Each row is a point on a tangle of strands that fork and nearly touch. The rows are in no order.
Points whose rows are less than 70.5 apart are linked; no others are. Some points are linked to none.
k500: [ -0.2 -24.5   9.1  15.3  11.9  32.9  27.5   1.2 -18.5  -7.8 -19.5  -1.7
  10.6   3.5  -7.2  16.7  15.1 -21.7   4.1  10.1 -19.9   4.7   2.8   0.9
  -9.6  16.2 -25.3  -3.2]
k639: [ 11.2  19.3  -6.8 -12.2 -17.6   6.5   3.3   2.8  -4.6 -15.8  40.7 -31.5
  12.7  -2.6 -32.5   1.3  15.6  20.5 -20.2  -3.0  -4.8  -6.1 -41.3  13.8
  -1.4   1.7  12.9 -13.5]
k912: [ -6.0 -15.9 -24.7   6.8  11.9 -15.4 -12.7  -6.1  -6.2  11.4  12.9  11.1
   5.6   6.8   2.5  -4.9  12.3  13.6  22.1  28.2  15.1  -5.1  13.4  -9.9
  -1.8 -21.6 -25.0  13.8]
k350: [ 18.5   1.2  -4.2 -25.2   9.3 -12.3   8.4  12.2  -8.7   8.5  36.8   5.8
  -2.4  13.5 -10.5  -2.2   4.8  32.1  -3.5 -18.0  16.1   0.9  12.4   6.6
  11.0 -27.2   9.2   8.4]
k541: [ -4.9 -11.0   0.3   9.0  -6.3  -1.0  19.6  11.0   7.9  -4.8  56.3  -3.1
  20.3  -9.9   0.0  -4.2  25.7  36.4  -1.6  37.9 -17.3   6.9 -15.0 -17.5
 -21.5 -31.2   0.0  -3.8]
k871: [-27.0 -10.2  14.4   9.1   4.9   7.9 -16.6 -17.7  22.5 -10.1 -16.5 -13.1
   3.4   0.2   7.6  19.3  -4.7  18.6  -6.7   0.1  10.5   9.9 -31.5  -1.6
 -24.2   2.4 -25.0  -7.6]
k46: [  0.7  17.8   8.4  21.7  -6.6  10.0  -2.4   4.6   5.2  -9.4 -23.3  -3.3
   1.4 -14.6   8.8  -6.9  -8.0 -42.4 -13.0  -8.5 -20.4 -10.5 -24.6   0.7
   3.6  29.9   6.8  -3.9]
k111: [ -6.0 -10.9  -2.2  -3.0   4.0   3.2   3.2 -10.8   3.6  13.6  -6.1  -5.6
   1.1   9.0   2.6  23.7  -1.2   4.6  -8.0 -10.9   8.6  13.9 -11.8   6.5
   2.8   4.2 -26.3   0.6]
k195: [-13.4  21.2  -7.5  29.1 -10.2 -27.7 -27.1   0.5 -22.0  -8.6  23.5  23.4
 -29.1   4.4   9.8 -20.5  25.5  -4.8  20.2   7.6 -28.4   7.6   4.3   2.6
   5.6  -1.7  10.8   5.6]
k571: [ -3.2   4.1  -9.7 -42.1  -6.5   9.4  28.1   5.5 -13.2   5.4  49.4  -2.8
   5.0  -1.5  -2.7   6.7   4.1  23.1  -8.0 -13.2   0.5  11.3  11.2  -1.4
  -3.3 -41.8  18.2   6.7]
k899: [-12.5  11.7  10.3  15.2   2.6  -4.4 -14.1 -22.1  28.2 -13.5 -16.4 -15.7
  10.7 -10.2  12.0   7.8 -16.8   0.3  -8.3 -15.2  11.4  -0.1 -35.4  -4.6
 -11.7   0.2  -2.5 -12.5]
k696: [ -1.5   1.5   3.9  25.1   9.0 -13.2  12.4   3.9  13.3 -13.1  23.2  -1.0
  -7.2  -9.2   4.8  -0.2  42.1  26.3   4.3  18.8  18.6  11.7  13.0  -8.2
  -6.8  -4.2  -2.4   9.3]
k534: [-19.6 -17.6  -0.3  12.1  13.8   2.4 -19.9  -3.6  -8.9 -11.7 -13.5  12.9
 -19.6  23.1   0.6   4.4   5.2   2.1  39.7  -3.6 -11.6   2.4  13.8   7.8
 -25.3 -17.9 -13.7  -3.1]
k286: [-26.2  16.9  -8.7  26.8 -13.7 -13.6 -24.9  -6.4 -20.9  -0.9  20.0   0.7
 -35.7   7.6  -4.6  -5.7  38.9  -9.0  18.1  -1.1 -22.2  22.1  -8.5   9.2
   0.5  14.2  21.5  -5.3]
k922: [ 11.6  32.3  -3.1  -5.7 -17.9  -4.2   1.2 -10.3   5.3  -5.9  10.8 -14.7
  31.1  -3.0 -13.4   9.8  -6.2  21.1 -26.5 -11.8   0.0  -6.2 -44.5  10.7
  13.7   3.6  18.6 -16.1]
k490: [ -2.6  -6.4  -7.4  -6.3  17.4  33.7  -8.0 -10.2  -3.3 -20.8 -14.7 -12.4
  -5.4  10.0 -20.5  -9.0  -0.7  -2.7  25.1 -26.2   9.7   7.1 -11.5  20.6
 -21.6  -6.0 -10.6 -17.2]
k37: [ 25.0 -16.9  12.0  -9.0  10.8  11.6   0.0  10.5  12.9 -31.9  12.6 -18.1
  11.9  -6.7 -12.2 -10.1  -8.7  11.3   2.3  -1.3  46.5 -10.5  14.3  -1.5
 -17.0   7.8   0.4  -5.2]
k284: [  3.2  -3.6  -4.2 -12.9  -2.5  15.8   2.4  19.0   9.0  12.0 -44.3 -28.0
 -19.6 -21.3   3.5 -14.0  -8.5 -53.6 -16.5  17.5  21.0 -13.7   6.7 -10.3
 -11.7  22.9 -13.4  -3.8]
k149: [ 12.3   4.5   3.7  11.6   8.9 -11.2  11.8  -1.3  15.3 -17.7  -8.3  -1.8
  31.8  11.3 -27.6   4.3  14.0  13.0  10.3   7.4  26.7  -5.8  -5.8  25.0
  10.2   4.7  19.3  -8.4]
k518: [ 12.7  -7.9   8.2  13.5 -10.1 -27.3 -19.7  27.1  20.6  12.5 -36.1  12.1
   0.9 -10.5  15.9   4.2 -22.4 -25.6 -10.9  22.1  17.4  -6.0  10.9 -32.2
  10.5  18.8 -16.6  39.1]
k492: [ 10.0 -13.3   5.1  -7.8   1.8  -2.2   2.9  -0.1   9.8 -14.5 -25.7  13.8
  26.6   1.5  -3.4   5.6 -27.9  -1.0   1.4  -1.8  30.3  -1.6  10.5   2.2
  14.1  11.2  -4.8  12.1]
k416: [ 27.3 -18.1  12.8  -5.4  22.5   0.4  13.0  20.3   7.1  -2.8  21.7  25.6
  14.7  -8.3  -4.7 -15.5   8.4  33.5  18.8  23.6  24.6 -13.3  21.9 -21.1
  -5.0 -13.9  -7.1  11.6]
k86: [-11.5 -10.9 -11.5  20.6  -4.2 -23.7   5.0 -18.6  24.2   7.2  -2.5   4.1
  32.0   2.3   2.0  17.0  14.8  33.8   5.9  25.3  33.6   8.7 -13.7  -6.8
  -0.4  -4.4  -6.5   5.5]
k235: [  4.9 -13.1  21.3  -3.6  -3.3   5.0  24.7  -1.6   6.1   7.0  11.3   9.5
  15.3 -18.6  11.7  13.1   0.7   1.9 -12.8  22.9   6.2   2.2  20.0 -10.9
   3.3   8.2 -11.7  13.3]
k648: [  5.2  13.3 -11.9  -6.6  -6.9   3.3   2.5   5.6  -5.4 -16.6  36.9 -23.8
  -6.3   3.3 -29.8 -10.6  31.3  17.1   2.9  -3.7   6.3  12.2 -24.3  14.8
  -9.9  -8.8  16.8  -7.0]
k198: [ -0.8  13.5  12.3  13.4   5.6 -23.2  -3.6 -10.2 -23.3   5.2  12.7   9.6
 -11.2  31.9  -8.8  16.2  16.0  26.9  12.1 -17.1 -39.4   5.3  -3.9   4.2
  18.1  -1.8  15.6 -17.6]
k209: [-28.3  -6.7   8.2  17.9   3.4  -2.0  -2.4 -12.3   6.1 -14.8 -15.0  15.4
 -16.5  -5.9  26.0   0.8  -4.2   0.4  14.7   9.1 -14.7  12.4  21.8  -6.1
 -21.7 -10.7  -9.4   1.3]
k640: [ -5.6  21.9 -17.4  -3.6  -1.6  -8.4 -13.9 -24.7  -0.1  -4.0 -10.8   4.4
   2.5  23.1 -16.7  -0.7   1.3  14.6  22.2 -23.4   4.7  13.2  -9.8  29.2
  18.2  -9.7  23.9 -29.7]
k165: [  2.0  12.9 -12.0  -4.7  -4.1 -14.9  -6.4   8.1 -16.5  26.3  39.8  19.0
  -4.7  -1.2  13.4 -11.3   3.1  -4.5 -17.6   9.3 -22.0   1.2   7.2  -8.6
  16.8  -2.6  -5.3  14.1]
k497: [ 12.5 -15.0  12.1  -6.5 -13.7   4.0  16.5   6.4   8.0   0.5  45.3 -17.3
  35.2  -5.1  -0.9  14.2   5.5  46.5 -17.5  25.8  -2.1 -20.4 -22.8 -17.9
  -5.1 -22.1   4.1   0.3]
k455: [  5.0  14.2  12.0  14.3  -5.1 -12.2 -14.4   6.5   3.7  -0.2   2.5   6.4
  -4.9  -8.5  16.0 -11.3  -5.3 -23.8 -34.1   1.8 -15.3  -9.0 -17.5  -2.9
   5.9  24.6   0.3   2.9]
k739: [ -9.0  -5.9   2.9  20.6  -4.5  -7.3  25.0 -18.3  16.1 -12.4   1.9  -2.4
  32.4  -1.3  -2.0  13.2  16.3  12.0  -6.7  15.0  16.8   5.8 -21.4  15.1
   5.0   4.6  10.8 -18.0]
k180: [ -1.7   3.8   2.4   8.1   4.2   6.1 -17.2   6.5 -22.4  28.5 -24.6  -1.5
 -40.3  21.4   8.0  22.4  12.2 -32.2   3.1 -15.1 -29.9  -7.0   9.9  -4.7
  28.8  26.1   7.9  -3.0]
k714: [-12.6 -18.1  13.0 -25.2  14.4  40.3  10.9  -3.0   6.5  -3.9 -39.5 -12.5
   1.1 -14.2   7.0  -8.5 -35.5  -9.4  -8.0  -9.8   1.8   6.0 -14.5 -16.0
 -10.3  21.4 -30.1   3.7]
k117: [ 17.8  -9.9   1.0  12.9  14.9  10.5 -11.1   5.2 -19.8  10.5 -36.6  20.0
  -3.4  27.2  -9.8  24.4  -0.4 -14.2  12.3 -20.2  -9.8 -18.3  20.1  17.0
   9.9  10.6 -13.0   9.5]
k213: [ -0.8 -10.4  14.9 -12.8   2.0 -10.4  -6.1  -7.6  10.7   8.4  22.0  27.7
   9.9   0.4  21.6  -9.6 -26.4  31.8   9.7  -5.1  -8.1  -2.8   8.1 -14.4
  -6.5 -34.1 -11.0   6.2]
k152: [-19.6 -14.0  19.7  -8.6  -8.0  -2.0   4.4   0.6  20.0  16.4 -33.0   6.2
  -4.2 -14.6  30.9  -4.7 -23.8 -31.5  -9.2  31.9   0.3   0.0  15.2 -19.2
 -18.3   2.4 -19.4   2.3]
k949: [  3.3  18.5 -27.5 -18.7 -20.7 -19.2 -14.4  -0.1  -1.2   7.4  44.7 -13.1
   3.2 -10.5 -10.6  -4.2   0.2  58.0  -5.0  23.4   6.3 -16.2 -18.7 -12.1
   6.0 -44.7  -2.2   4.0]
k784: [  6.8  -9.6  -0.7  24.8  16.1 -18.3  10.6   9.6  -7.3  -3.6  14.8   3.0
   2.7  23.6 -16.5  10.3  38.6  14.6  18.3  13.4  -8.2   5.5  15.0   6.4
  -2.0  -4.3   1.1   3.8]
k890: [ 20.5 -10.6  10.1   4.8  -0.2   0.9  -2.7  24.4   0.8  16.4 -28.4   5.2
   2.2  -7.0   4.3  14.6 -13.0 -22.9 -19.4  12.0   2.0 -18.7  10.3 -17.7
  -0.6  23.0 -31.5  24.6]
k622: [ 10.1  33.0  -8.2   9.1 -20.8 -22.7  -7.8  -6.3  -1.0  14.1   6.4   1.1
   8.5   9.9  -4.2   2.9  -1.4   1.4 -18.1 -19.7  -5.5  -2.5 -30.8  12.3
  35.4  25.5  23.9  -7.8]
k729: [ -6.3 -15.6   9.1 -22.8   8.6  33.3  10.3  -7.4  -8.5   0.4 -59.2  -4.1
   1.3  -3.0  -3.2   6.2 -31.4 -17.8   5.4   1.7  28.7   6.6   5.5  -6.0
  -1.7  27.1 -31.2  11.7]
k485: [ -5.3   1.2 -14.4  18.0 -10.9  11.4  -7.5   4.3   0.8  18.9 -41.3  -1.2
   5.3   1.0   3.1  16.4  -2.2 -38.9 -12.2  -4.0  -8.5  -7.8 -12.4   9.4
  16.6  23.3   0.3   0.5]
k888: [-10.6   0.7  -1.6 -22.2   8.3  22.4  20.4 -15.6  -2.4 -21.5   1.1 -23.6
  -4.2  -3.3  -9.7  -7.2  -7.1   6.5   4.2 -40.4  12.4  18.1   0.1  11.3
  -6.8  -4.6  13.8 -14.3]
k116: [ -5.0  -3.6  -6.9   9.3   0.9  16.3  -0.9 -13.0   2.5  20.0 -19.1 -11.7
  22.0   2.5  -6.5  27.1  -4.5 -11.3 -15.1  -6.7   1.9   4.1 -30.7   6.8
  15.6  29.6 -11.0  -0.1]
k12: [ -6.1  -5.5 -14.2  23.3  10.9 -29.9  -8.3   9.3  -8.1   2.6   4.1  34.5
  -8.9   0.6  20.5 -15.3  10.8  10.8  32.1  19.4   0.4 -12.8  30.3 -16.4
  -1.7  -8.6  -2.5  12.1]
k309: [ 23.2 -19.6  12.6 -13.9   2.8  16.5  13.8  17.4  -3.5   6.1  15.9  -4.6
   5.2 -18.0   9.1   5.2  -7.6 -20.8 -33.1  18.3   2.6   0.2   6.3 -17.0
  -2.4  23.3 -30.6  18.3]
k795: [ -4.5 -20.6   1.1  -7.7  14.5  30.3  36.3  -4.5 -19.0 -26.5   0.3  -4.4
  -0.2  -8.9 -13.0  -3.4   6.7 -14.9  17.8   6.3 -20.8  14.7  15.4  11.8
 -23.3  -3.5 -12.1 -12.9]
k428: [ 12.5   8.7   1.9  -6.3  10.9  -5.3   3.8 -16.6   9.3 -11.4  -8.3  10.3
  18.9  21.3 -25.8  -5.3 -10.5  32.4  15.8 -19.3  16.7   2.7  -2.4  30.5
  16.3  -5.5  25.2 -16.3]
k509: [ 19.9   8.5   2.0  15.0  11.2  30.0   3.4   3.3 -21.7  20.2 -15.6   2.1
   3.6  19.6 -27.0  28.3  12.9  -5.6   6.9 -36.7 -36.7   4.1 -17.3  17.6
  16.3  26.7  -6.8 -19.9]
k555: [ 10.5  -4.8   8.5   2.3   6.6   0.6   0.5   4.8   6.3 -28.7   6.6  -4.0
  -9.4 -23.2  -9.5 -18.3   5.4 -20.1  -3.2   8.1  34.9  -9.3  24.3  -2.2
 -27.9   7.3  -4.0   5.2]
k945: [-18.2   1.1 -29.7  -9.3   2.2  22.1   9.1 -15.7 -23.0   4.3 -18.2  -9.2
 -12.4  -2.0  -4.7 -20.6  -7.9 -40.3  15.7 -16.3 -15.7  22.1   5.8  12.9
   4.1   6.0  11.5  -9.8]
k937: [-15.2   2.5  15.0  11.8  -7.6   1.5   4.9   3.3  -2.6   0.5 -60.8 -11.4
 -29.4  -2.4   7.9  24.4   6.9 -33.0   6.3   7.4  -1.6  -2.0  34.8  -6.4
 -12.7  16.5   3.3   1.0]
k707: [-11.9  -9.4   3.4 -28.6  -1.6   5.2  -4.2 -12.9   1.7  19.1  -7.4  23.7
   9.9   4.6  25.6   2.4 -40.4  10.3  -1.8 -10.9  -3.2   6.3  16.3  -1.6
   6.5 -21.3  -1.9   8.8]
k401: [  4.8 -13.9  12.5  13.1   6.6 -24.9 -10.9  -0.3   9.1   2.9   3.5  19.9
  29.2  14.2   6.7   3.6 -13.0  34.3   2.6  15.8  -8.5 -16.3  -7.0  -4.7
   5.7 -19.2  -9.0   1.4]
k974: [ -5.4  -5.5  12.3 -23.5  -2.2   2.2  13.5  17.9  10.3  15.3 -38.5  -7.8
  -2.0 -18.9  14.3 -19.7 -32.6 -44.4 -18.8  30.1  10.6   1.9   6.7 -11.6
  -5.1  15.3  -7.7   0.1]
k644: [ -1.3   3.9   4.2 -23.8 -19.6  14.8  14.5  -0.8  18.8  -2.3  24.0 -14.8
   7.3 -35.6  22.1 -20.9 -18.1 -22.1 -33.4   7.3   9.6  -5.1  -4.4  -9.9
  -1.4   7.4  10.0   3.3]
k837: [ 11.0  -4.5 -15.6  27.4  -3.3  22.9 -19.5   8.3 -14.1   2.5 -38.1  12.2
 -13.7  17.8 -27.7  17.8  15.6 -14.1  27.0 -21.4 -11.2 -21.3  12.3  21.7
  -0.7   6.9   9.3  -6.6]
k358: [ -1.6 -15.3   2.7  -0.3   1.1   0.4  29.0  -2.5   8.9   0.5  34.9   0.5
   7.8 -12.1  11.8   1.1  23.4  15.2  -9.4  25.4   0.4   8.5  14.2  -8.5
 -12.5 -11.7   2.4   8.6]
k704: [  4.0   3.4 -14.5  -1.9  -1.3 -17.1 -16.5   2.4   3.6   3.8  51.5  -9.4
  -1.6 -12.0   5.7 -20.0  11.2  38.7   1.0   3.3  16.6  -7.8 -14.4 -25.3
  -9.1 -27.3  -7.0   5.8]
k678: [ 12.2   9.9  -4.7  10.6   4.8 -14.4 -29.9   8.2  -9.1   3.8  26.1   9.8
  -5.7  -2.6  -1.1  -9.9  -2.0  -0.9  -8.4 -10.5 -16.6 -13.0 -19.1  -2.0
  11.8   6.4 -10.5   7.7]
k367: [-16.3  -3.4 -20.4  -9.1   5.5  14.2  18.0 -24.0 -24.5   2.5 -18.2  -0.5
   5.1   6.2   1.4  -5.2   0.1 -17.3  17.7 -12.3  -8.1   9.6  11.9  17.2
  21.4   3.7  32.5 -20.3]
k233: [ -0.3   4.9  14.0  13.8 -10.1 -13.8   8.6   5.6  -5.0  -6.5 -38.4   3.2
  -4.0 -11.8   0.3  12.2   6.7 -28.9   4.0  30.6   0.2  -8.9  38.0 -10.4
 -23.0  13.5  -0.9   5.6]
k57: [  9.0  15.9 -15.1 -13.6 -14.2 -24.6  -2.2  -0.7   4.8  17.6  21.1 -17.7
  10.8  11.5 -23.3  -3.5  -1.4  56.2  -5.7  10.3   1.6  -2.7 -14.6   2.5
   4.4 -44.0 -11.0 -10.8]
k326: [  0.2 -12.4  -6.2 -21.0  12.0  32.4  -2.0  -1.4  -7.0  -0.2 -17.8 -16.9
  -6.6 -14.8   2.9 -14.5 -20.9 -26.0 -12.1 -22.2   0.5  -2.0 -18.6  -2.3
 -16.3  13.4 -29.4  -1.2]
k615: [  2.5   9.8  14.1  -2.8   3.2 -19.4   8.9   6.9  14.8   8.5 -12.0   0.1
 -24.8  -6.8  19.3  -5.9  -4.5 -13.2  -8.4  -3.0  26.0  17.0  35.0 -14.4
  15.5   9.8  12.6  11.6]
k900: [ 11.4  35.2   1.4  13.1   0.8 -30.5 -11.6   0.2   1.6   5.2  12.0  10.4
  -5.6  13.8  -9.7  -7.6  16.8  14.7 -10.3 -21.9  18.9   6.9  -9.5   8.0
  30.6  18.9  26.9   0.0]
k520: [ 21.6 -22.8  24.6 -18.0  14.4   6.9   3.2   4.7  11.1 -22.6  10.8   0.8
  21.5   7.0 -11.8 -23.3  -4.5  33.1  15.9   6.5  30.0  -8.5   4.5  -2.0
 -15.5 -21.7  -1.7   0.0]
k298: [  4.8 -12.0  17.5 -28.7 -16.4   9.9   5.4  -0.5  17.6  -6.9  29.9 -18.0
   6.3 -27.2  21.3   0.0 -25.2  14.7 -23.0 -10.1  25.6  -5.9   2.4 -25.8
  -5.1 -13.3  15.2   7.8]
k340: [ -6.6   2.0 -14.8  15.2  -6.4   6.5  22.6  -6.0 -27.6  14.1  18.6  -3.5
  -4.7   9.1  -5.9  18.7  31.0  -7.7  -2.3   2.0 -40.4  18.0   0.5  13.2
  15.0  15.3  14.4  -7.3]
k573: [ 18.0  -4.9  -3.0   8.8  -0.4 -22.6 -19.4   6.9  11.0  -6.9 -14.0  21.5
  29.8   0.7   8.0  -2.1 -26.7   2.7   0.8  -0.5  10.0 -19.7  -3.6  -2.1
  19.3   2.7  -6.6  10.1]
k324: [ -3.9 -17.4   1.6 -22.1  14.5  33.4  38.3   0.1  -7.6 -25.2   7.3 -16.8
  12.5  -7.4 -14.3  -9.3   7.6   1.1   4.3   0.5  16.0  11.6  13.8  11.2
 -19.1 -11.1   0.1 -16.5]
k988: [  0.2  11.8   3.4 -12.8  -2.7 -23.1  -0.7  -2.1   0.9  -1.1  13.4  -2.8
   7.3  23.2 -11.8   1.6   8.7  59.0  13.7  -1.4 -16.6   6.1  -8.6   7.1
  -5.2 -42.3  12.8 -20.7]
k709: [ -9.9  -9.8  -6.3 -21.3  -9.9  22.6  -0.6   1.3  -8.0 -21.7  38.4   4.3
  13.0 -13.3   2.2 -14.9 -12.1  12.1  -4.3  17.2 -34.5  -3.2 -17.1   7.9
 -23.8 -29.8   2.1 -14.9]
k378: [-22.8  21.5 -11.8   4.2  -6.7  -7.8  -9.7 -36.6  -9.8  -6.5 -12.7  -2.3
   6.1   9.8   2.8  -1.9  -4.7 -10.6  13.5 -19.0 -13.1   6.3  -6.3  29.9
  13.3   1.8  27.7 -25.4]
k381: [-12.7   0.1   5.1  24.6  -0.7 -24.7 -14.9 -10.9  12.5  -7.0 -13.9  34.9
  -9.5  -3.3  26.2  -8.2 -12.7  -2.0  20.3   8.8  -1.7  -3.4  29.9 -11.9
  -3.6 -10.8   2.2   4.6]
k311: [  5.8  19.1   4.6  -3.4   5.5 -18.6  -8.9   6.3   8.4  11.3  -3.7 -13.0
 -23.2  -2.8   1.7  -5.1   4.0 -12.6 -13.5 -23.4  25.3  10.7   3.8  -1.3
  24.5  19.9  11.3   8.8]
k417: [  9.5   1.0 -16.4  20.5  -6.3 -30.4 -22.8  21.3  18.4  10.8 -34.6  14.8
  -5.3 -10.4  13.9  -9.4 -15.5 -40.2  -3.6  23.0  14.7 -22.0   4.9 -13.6
  17.6  12.5   4.6  20.1]
k306: [-12.5  21.3   0.1   3.0 -15.4 -17.2  -2.1 -16.1  22.4  -7.8  16.1 -13.2
  17.0 -14.9  11.0   4.5 -11.1  22.0 -26.6  -3.9  -4.0  -0.2 -35.9  -3.2
   4.6 -10.0  11.5  -6.9]
k207: [  6.2  15.2  -9.0  13.6   1.0 -21.1 -29.6  16.5  -5.7   9.9 -20.9  15.9
 -37.1   0.6  13.8 -17.4   5.9 -42.9   3.3   6.4   0.8 -15.4  16.0  -3.3
   8.0   1.7  10.5  15.5]
k2: [ -3.7   5.7   5.1 -28.0 -13.0  16.3  15.5   0.7  15.0  -3.6  48.3 -12.0
  -1.8 -15.6   7.5  13.6   0.3  29.9 -22.4 -18.3   7.5  -2.2  -5.7 -25.9
 -11.1 -27.8  13.3  11.3]
k910: [ 11.0  -2.4   8.4  22.3  -4.3  -4.0   5.5   3.8  12.4 -25.4  -2.4  -0.3
  -2.1 -26.2   5.1  -7.4   4.3 -32.1  -2.5  31.5  12.2 -14.3  18.3 -11.2
 -18.2  17.7  -5.0   5.4]
k786: [  2.1  11.4 -12.5  14.5   3.9  -7.0 -35.2  15.3 -14.8  20.0 -13.9  -0.1
 -42.9  10.8   4.1  -1.1   4.7 -39.8  -4.6 -13.2 -19.2  -9.3   5.2   5.6
  13.4  14.3   0.0   8.7]
k22: [-30.0 -13.6  12.2 -29.3  -0.1   5.7   1.5 -13.7  13.9  23.5 -20.2   4.9
  -8.0  -0.3  31.4   6.2 -36.8  -4.5  -5.3   5.9  -6.2  17.9   9.8 -12.7
  -0.6  -0.6 -11.1   6.6]
k44: [-15.4  -7.7   7.9  17.0  -2.3  13.8  29.0  -1.6 -13.9   5.8 -44.8 -11.4
 -10.8  -8.2  -0.1  17.4  23.5 -35.4   4.6   1.1 -27.3   6.5  14.0  -7.7
  -2.8  28.7 -16.2  -6.3]
k809: [-28.0  26.3   7.2  -2.4 -10.3  -7.1  13.0 -19.8  10.7   9.1  -7.8  -5.8
   4.9  -0.5  18.6  20.9 -23.0  19.2 -14.6 -22.2 -19.2  15.4 -24.8  -0.4
  18.3  -4.1  20.2 -17.7]
k55: [ 15.4  -1.2 -15.5  29.8   2.3  18.3 -20.2  11.8 -15.1  -8.8  -7.2   9.2
 -15.1  30.4 -32.9   5.3  35.8 -10.1  35.4 -12.3 -21.4  -8.9  -5.9  37.1
 -11.7  -0.5  -3.1  -3.8]
k389: [ -2.0  -4.0 -14.4 -11.4   7.6  31.9   1.6  -1.1 -16.3   1.5   2.1 -13.5
 -18.4  -6.3   0.1  -8.0  -3.5 -32.5  -7.0 -23.2 -29.3  14.5 -10.6   3.7
 -11.6   1.2 -11.1  -9.9]
k773: [ -4.1  -9.8 -19.3 -17.2   5.4  -6.5 -13.7  -0.8  -1.5  22.5  38.1  15.2
   9.3  -7.1  15.7  -9.8 -11.2  31.9   6.6  22.0  13.1  -3.7   6.8 -18.8
  -3.5 -29.7 -19.5  17.8]
k27: [ -0.7 -12.5  -5.9  14.1   0.1   7.8   4.6  18.5  -7.2  25.8 -38.3   5.5
   4.0  -1.8   6.6  17.6  -9.5 -42.2 -23.6  13.1 -18.1 -20.6  -0.9  -4.8
  13.9  22.0 -17.1  16.3]
k942: [ -4.2   0.1  10.7 -25.6   3.3   0.7  -4.7  -4.6  13.7  -5.6 -20.4  -0.4
 -28.2 -10.9  13.7 -20.0 -21.8 -23.6   6.6 -13.8  20.4  10.6  34.4  -1.6
  -7.5   4.5   1.6  -0.8]
k186: [ -5.4   2.0 -10.3 -21.6  -9.0   5.4   4.7   6.6   5.2  14.1  38.2   2.5
  -6.8 -21.4  21.4 -22.3  -3.1 -19.6 -30.1  17.1 -12.7   0.2   5.9  -7.9
   5.5  -2.2  11.2  14.7]
k337: [ -1.1  -8.9  10.9 -15.6   2.2   6.6  -0.8   1.9  -0.5  -5.0 -44.7   5.0
   3.6   4.8 -12.8  13.2 -26.1 -13.3   5.6 -20.6  34.1   4.9  21.8   6.1
  11.3  28.1  -8.8  22.1]
k831: [ -1.3   0.7   0.0   3.2   8.6  16.8 -13.2  -9.8   6.0 -26.9 -25.9  -0.4
 -24.5  -2.6   0.3 -13.6 -13.2 -29.4  16.9 -25.9   8.5   3.5  10.3   9.8
 -19.1   0.6   0.8 -13.4]
k755: [ 11.2   2.4  11.8 -19.3 -22.0   8.7  13.7  19.9   3.3  -2.4  56.0 -25.3
  24.0  -2.2  -6.2  -7.9  -5.9  50.7  -2.9  16.9   6.6 -35.8 -25.7 -29.7
 -13.5 -39.5  14.1  -3.2]
k560: [  1.4  21.2  10.5  -3.0   0.0 -21.1  -2.7   4.1 -17.5  -7.5  25.0   4.8
 -17.6  31.3 -13.7  -5.7  19.1  41.6  12.8 -21.5 -22.4  17.5  -3.3  11.4
   6.0 -14.4  31.3 -11.4]
k193: [ 23.4  -3.5 -14.0  16.6  13.5  -2.8  -5.8  14.4 -14.4  -4.5  13.8  13.6
   8.8  31.3 -29.6  -2.1  33.8  -2.4  22.2   9.7  -7.5 -10.4   8.1  25.7
  -5.7  -1.5  -2.0   3.6]
k727: [-11.0  13.3 -15.5  -3.5 -11.0  -1.1 -12.3  -4.4 -14.7  -4.1  33.0 -17.1
 -33.1   2.9 -15.3 -12.2  31.5  -1.5  16.5 -19.8  -7.7  29.4  -8.6  22.3
  -7.3  -3.9  15.9   3.1]
k491: [ 23.8   2.8   5.9   3.1   8.8   0.5 -10.6  -2.4 -11.8   7.0  -3.5   4.3
   0.5  33.9 -31.0  16.3   7.7  19.0   6.7 -25.0 -30.2  -0.1 -15.3  22.0
  10.1   7.5  -0.3 -20.0]

A fork is a point with three links. Follow the links from the first point to the second and name the forks in between, in order.
k417 / k922: k890, k485, k306
k401 / k491: k213, k773
k286 / k837: k922, k306, k485, k890, k358
k235 / k639: k890, k485, k306, k922
k773 / k945: k213
k485 / k490: k306, k922
k497 / k455: k358, k890, k485

A fork is a point with three links, a tip a point with one. Leave the first point through the second and follow the links. Name the first fork or tip that comes.
k922 / k622: k416
k945 / k389: k213
k571 / k2: k485
k500 / k795: k922
k491 / k198: k773
k773 / k704: k509
k492 / k337: k86
k678 / k165: k350

Follow the links from the first point to the second, and from the first to the third. Name the last point that the two ways share.
k988 / k492 / k22: k213
k949 / k534 / k367: k773
k492 / k284 / k534: k213
k571 / k900 / k193: k485
k837 / k27 / k497: k358
k311 / k117 / k298: k485
k378 / k534 / k491: k773
